Each scene shows the same named points in several views. A view is turned or mirrored, and shifted as a whole, has a little noise and may leave points out.

Scene 1
View 1
J_938: [  8  23  -1  -6  32  10  14 -12  10  39 -29   1  25 -18   6 -18  -3 -36
   7 -28   3 -26  26  16  10 -12]
J_93: [ -3   9  -3 -13  14   0   3 -18  -8  -5  -5  -1   8 -21   9   3  13  14
 -15 -11  -5   2   2   0 -15  14]
J_623: [ 22  18  -7  -2  -2   7 -19  -3   0 -13   3  -6   4 -20   0  15  16   4
  -9 -19 -11  10  12  12  -9   1]
J_294: [  6  -4 -10 -27  22  18   0 -21 -42   1 -18  -8  -6 -44 -31   2   8  12
 -20  17  10 -14  -5  -1  -6  30]
J_67: [  1   5  -2  -8  11  -2   9 -19 -17  -2  -9  -2  -1 -21   9  -3   7   6
 -17  -5   5 -15  -3  -1 -16  11]
J_630: [ 19   7  -5  -3   1   8  -1  -9 -20  -2  -5  -7  -6 -17   3   5   4  -9
 -15  -6  10 -24   5  11  -9   1]
J_824: [ 25  22  -4  -5  14  19  -7  -4   1  19 -18  -5  15 -22  -9   0   3 -27
   3 -24  -2 -13  25  20   9 -12]
J_883: [ 47   9 -13   1 -15  25 -27   7 -27 -13   3 -17 -13 -21 -23  22   9 -12
 -13  -2   3 -17  13  22   1  -3]
J_348: [  2  -2  -3  -3   5  -3  11 -20 -26  -8  -6  -3 -11 -20  13   2   6   8
 -24   5  14 -23 -11  -2 -21  17]
J_396: [ -5  10  -4 -16  27   4   8 -22 -11  10 -20   1  11 -30  -3  -5   8   4
  -9  -8   2  -6   6   0  -9  15]
J_815: [ -6  -3  -3  -8  17  -4  23 -25 -27   5 -14   0  -7 -19  16  -9   1   0
 -23   3  18 -34  -9  -6 -16  17]
J_829: [  8   9  -2  10  -4  -8   8 -10  -1  -4  -1  -2  -5  -3  30   0   3 -11
 -15 -21   6 -23   5   8 -16  -4]
J_341: [-45 -13   3  -7  13 -35  49 -42 -25  -8  -4   9 -12  -8  58 -17   4  32
 -41   5  21 -31 -33 -30 -45  32]
View 2
J_630: [ 28   8  -8  21  -3   4  17  10   9  10  23   4  -5  23  -8   2   7 -13
   0   2  21  -5 -11  16  -2  29]
J_67: [ 25 -14  -9  23  -9   9  14  -6  10  20  22 -12  10  21   1  10   3 -14
  20  -2  19   1  -8  -2  -3  15]
J_396: [ 32   1   4  23  10  21  24 -10   6  24  14  -8  15  25   0 -10   9  -3
   9  -3   1  -3 -14   8  -1  -1]
J_829: [ 16 -12  -9  15  -3 -10   1  12  13  18  31  -9  -1   6   0  14  -2 -19
   5   4  12 -12 -11  12  -5  28]
J_824: [ 30  27   4   9  18   8  15  20   5  14  22   3  -2   6 -12 -19  13  -2
 -20   9 -10 -18 -26  36  -6  13]
J_294: [ 47  19   2  33  -4  37  43 -17  -2  11   5   8   9  50  -6 -13  15   0
   9  -9  33  14  -4   1   1  11]
J_93: [ 27  -5   5  33  13  13  11 -14  11  25  21  -4  11  25   7   2   0 -14
   7   0  15 -15  -4   5   6   1]
J_883: [ 33  29  -2  32   3   8  14  11  11   3  21  27 -20  35  -8  -3   7 -15
 -20   4  42 -15  -8  23   7  35]
J_348: [ 30  -9 -12  22 -12  12  24  -6   5  14  18 -11   8  30  -4   8   8 -11
  22  -5  23   9  -8  -3  -6  23]
J_623: [ 25  14  10  32  20   6   1  -2  17  18  29  16  -6  19   4  -2  -1 -17
 -19   8  23 -33  -8  22  10   9]
J_938: [ 25  11  -4 -10  16   7  18  23   2  22  21 -17  11  -7 -13 -22  13   4
  -1  11 -33  -8 -32  30 -14   8]
View 3
J_623: [ -7  34  -8   2 -13 -10 -11  15 -11  17  18  21   4   1   7  -2  -4 -12
   4  11 -12  -5 -37  20 -23  12]
J_815: [  0 -18 -28 -23   5  -8  11  16 -23  21   1 -11 -19  -5  23  -7  25   6
  22 -32   2   4 -31  22 -16   1]
J_938: [ 34  -7 -33   0 -11  -5  22 -16  -9  21  -1  34 -22 -26  31 -10   9 -17
   4   5  14 -16 -26 -24  -6  32]
J_294: [-10  12 -47   2   9   6 -13  30 -31   5   5   3 -26 -19  46  -1  12  -8
  21 -31 -15  18 -20  39 -33  -5]
J_883: [-32  47 -21  20 -12 -14  -5  14  -9  26  16  11 -10 -11  34 -18  20 -19
   0  13 -23  17 -30  41 -24  39]
J_824: [  0  25 -26  14 -14  -9  10  -3  -9  25  10  24 -13 -21  31 -17  12 -20
  -3  15  -6  -3 -29   5 -13  37]
J_829: [ -2   1  -6 -20 -10 -21  14   5  -7  32  10   0  -4   7   3 -15  23   2
  11   0   3  -6 -39  11 -10  20]
J_67: [  1 -10 -22 -21   0 -11   6  15 -19  21   7  -5 -14   1  15  -4  18   7
  20 -24   3  -2 -35  21 -18   1]
J_630: [-12  10 -23  -3  -5 -13   6   9 -13  25   9   4 -15  -7  25 -14  21  -7
   9  -5  -6   5 -33  25 -17  20]
J_341: [  4 -53 -11 -59  11 -14  10  31 -26  21   1 -34 -10  25  -5   5  26  34
  40 -62  15  -2 -39  30 -16 -38]
J_396: [ 15   0 -34  -5  -1   2  -3  15 -24   8   3  17 -16 -13  26   2   0  -7
  15 -19  -2  -6 -28  10 -24  -2]
J_348: [-12  -2 -21 -17   1 -10   0  23 -22  21   6 -11 -12   2  19  -7  22   6
  20 -25  -5   9 -32  34 -21   0]
View 4
J_294: [ -7  10 -14  32  18   9  22   1 -10 -14 -41   3 -17  24 -50   4   1  -1
 -20 -39  -4 -17 -26  20   4  15]
J_630: [  5   6 -14   9  10  14  21   4 -20   0 -12 -19 -22  25 -15   8  16 -12
  -2 -10 -10 -10  -3   2  10  11]
J_829: [ -2   5  -2  -3   5  12  16   0 -17   9   6 -21 -14   5   7   2  24 -23
   6  -5 -12   5  12  -5   8  11]
J_341: [-33  14  54  19   3 -16  13 -16  11  12 -29  -5  27 -43  12 -14  37 -19
 -25 -59 -21  24  13  25  22   7]
J_824: [  6  11 -29   3  -3  25  18   4 -17 -11  15 -10 -32  37 -14  14  -7 -18
  13  16   7 -20  -7   5 -15  12]
J_883: [ 18  -2 -45  10  27  26  30  16 -37   0 -16 -29 -40  49 -39   7  16  -9
   3  -6 -13 -17  -9 -18  13  12]
J_815: [-10  17  10  15   1  -2  15  -7  -7   2 -26  -9  -3   3  -5   6  19  -8
 -15 -28  -5  -4   2  21  13  16]
J_938: [  0  23 -13  -1 -26  14   7  -8  -8  -9  26  -6 -24  29  12  22 -12 -17
  11  21  21 -21  -2  23 -20  15]
J_623: [ -6  -7 -19   7  19  32  27  11 -16 -10  10 -12 -24  21 -34 -11   6 -26
  13  -5 -16  -2  -6 -18  -6   1]
J_93: [-14   3   0  17  11  18  22   2  -2  -8   0   0 -11   4 -28 -10   8 -23
   3 -22 -12  -1  -5   2  -5   3]
J_396: [-14  10  -3  19   1  12  16  -3   0 -17  -7   6 -12  13 -25   1  -5 -15
  -3 -17   0 -12 -13  19  -9   9]
J_67: [ -9  10   9  14   6   6  16  -5  -8   1 -13 -12  -4   2  -7   1  18 -17
  -8 -24  -9   3   3  12   9  11]
View 5
J_93: [-17  -9  -4  -7 -18 -20 -20  11  -6  -2  15   5   6 -12  15 -19   3  27
   1  13   3   9   3  -8  24  -3]
J_630: [-15   3   5   4 -23   1 -21   5  10   5  -8  -4   3 -33   8 -19   7  17
   2  -3   3   4  -3  -6   4  -9]
J_396: [-31 -13   2 -20 -18 -14 -18  10 -20   9  13  -1   9 -25  16 -26   0  18
  -8   1   5   3  -3 -16  21   0]
J_815: [-35   5  24   9 -15 -11 -31   3   0  12  12   3  -2 -46  20 -32  -6  11
 -14   7  -6  10   4 -13  23   2]
J_67: [-24   5  18  13 -21 -13 -29   6  -1   6  14   3  -3 -31  20 -24  -7  16
  -5  10  -2  10   5  -9  24  -5]
J_938: [-32   3   7 -17 -56  26  -5  12 -42  24   3  -4   6 -21  10  -8  -9  -8
  -1 -28  13 -25  -5 -11  19 -13]
J_348: [-22   4  15  12 -10 -15 -31   4  14   3   4   4   0 -39  18 -29   0  24
  -6  12  -5  17   5 -10  16  -3]
J_824: [-14  -6  -9 -19 -42  19  -4  13 -18  12 -12  -6   8 -14   2  -5   5   7
   9 -22  16 -17 -12  -8   6 -13]
J_341: [-40  22  48  39  -8 -42 -49  -2   2   5  51  19  -9 -42  38 -41 -21  21
 -23  41 -23  32  27  -8  57   7]
J_294: [-36 -26   0 -25   8 -28 -24  11   8  10  -7  -8   4 -52  12 -38  11  30
  -9   3   3  14 -13 -21  -3   7]
J_883: [  6 -11 -17  -6 -17   9 -16   8  34  -4 -39 -14   4 -27  -2  -9  27  26
  17 -12  14   3 -14  -3 -21 -11]
J_623: [  5 -10 -21  -6 -25  -6 -11  11   6 -10  -4  -3  12   3   6  -6  14  27
  14   6  11   4  -2  -3  12 -13]
View 6
J_815: [-21 -15  45 -14  27  14  -9 -22  21   7  -8 -23 -11  19   3   7  23   9
   1 -15   2  43   7  22 -14  -2]
J_396: [-17 -30  30   1  13  17 -14 -15  14   4   0   3   3   7  -9   9  -3   9
  -2 -27 -15  43  -8   0   6  11]
J_294: [-15 -23  45 -23  25   0 -15  -1  50 -14  -3 -29   2   6 -13 -21   5  10
  -4 -34  -7  34  25  -7  -6  17]
J_348: [-12  -8  41 -22  24  11   4 -17  23   4 -14 -34  -5  22   0  -3  21  -1
   0 -14   5  28  14  20  -5  -4]
J_824: [  1 -11   5  -1  11   0   0  -9  12  -3   9  17   4   4 -14   9  10   7
 -21 -29 -37  14 -27   0  16   8]
J_883: [ 12   9   4 -34  22 -17  18  -2  32 -12  -1 -19   5  10 -18 -20  25  -1
 -25 -28 -29 -19   2   1  14   3]
J_829: [ -9  -3  25 -14  25  12   7 -23   5  13  -8 -12  -8  22   4  16  28  -1
  -9  -8  -8  23 -13  29   1 -11]
J_67: [-15 -13  40 -10  21  19   1 -20  14  11  -9 -20  -4  23   2   7  19   1
   0 -13   1  35   4  21  -4  -5]
J_341: [-34 -21  76 -10  29  44  -2 -36   6  32 -30 -48 -15  38  21  15  19  -5
  31   3  43  69  27  44 -19 -14]
J_93: [ -9 -19  32  -9  10  21   8 -12  12  11 -16 -14   7  15  -9  -1  -5  -5
   8 -20   0  26   7   3  14   4]
J_623: [  6  -7  13 -14   9  13  25  -7  12   4 -12  -9  11  16 -15  -5  -2 -11
  -5 -22 -14  -4  -1  -3  29   3]
J_630: [ -3  -2  22 -19  22   1   6 -14  21   0  -3 -15  -2  16  -4  -1  25   2
 -14 -18 -15  14  -2  13   4  -1]

Which points are out of place in each view (at most two, in the order of its rows)? Write none if all are in place.
view 1 -> J_67
view 2 -> J_883, J_348
view 3 -> J_824
view 4 -> none
view 5 -> none
view 6 -> J_396, J_829
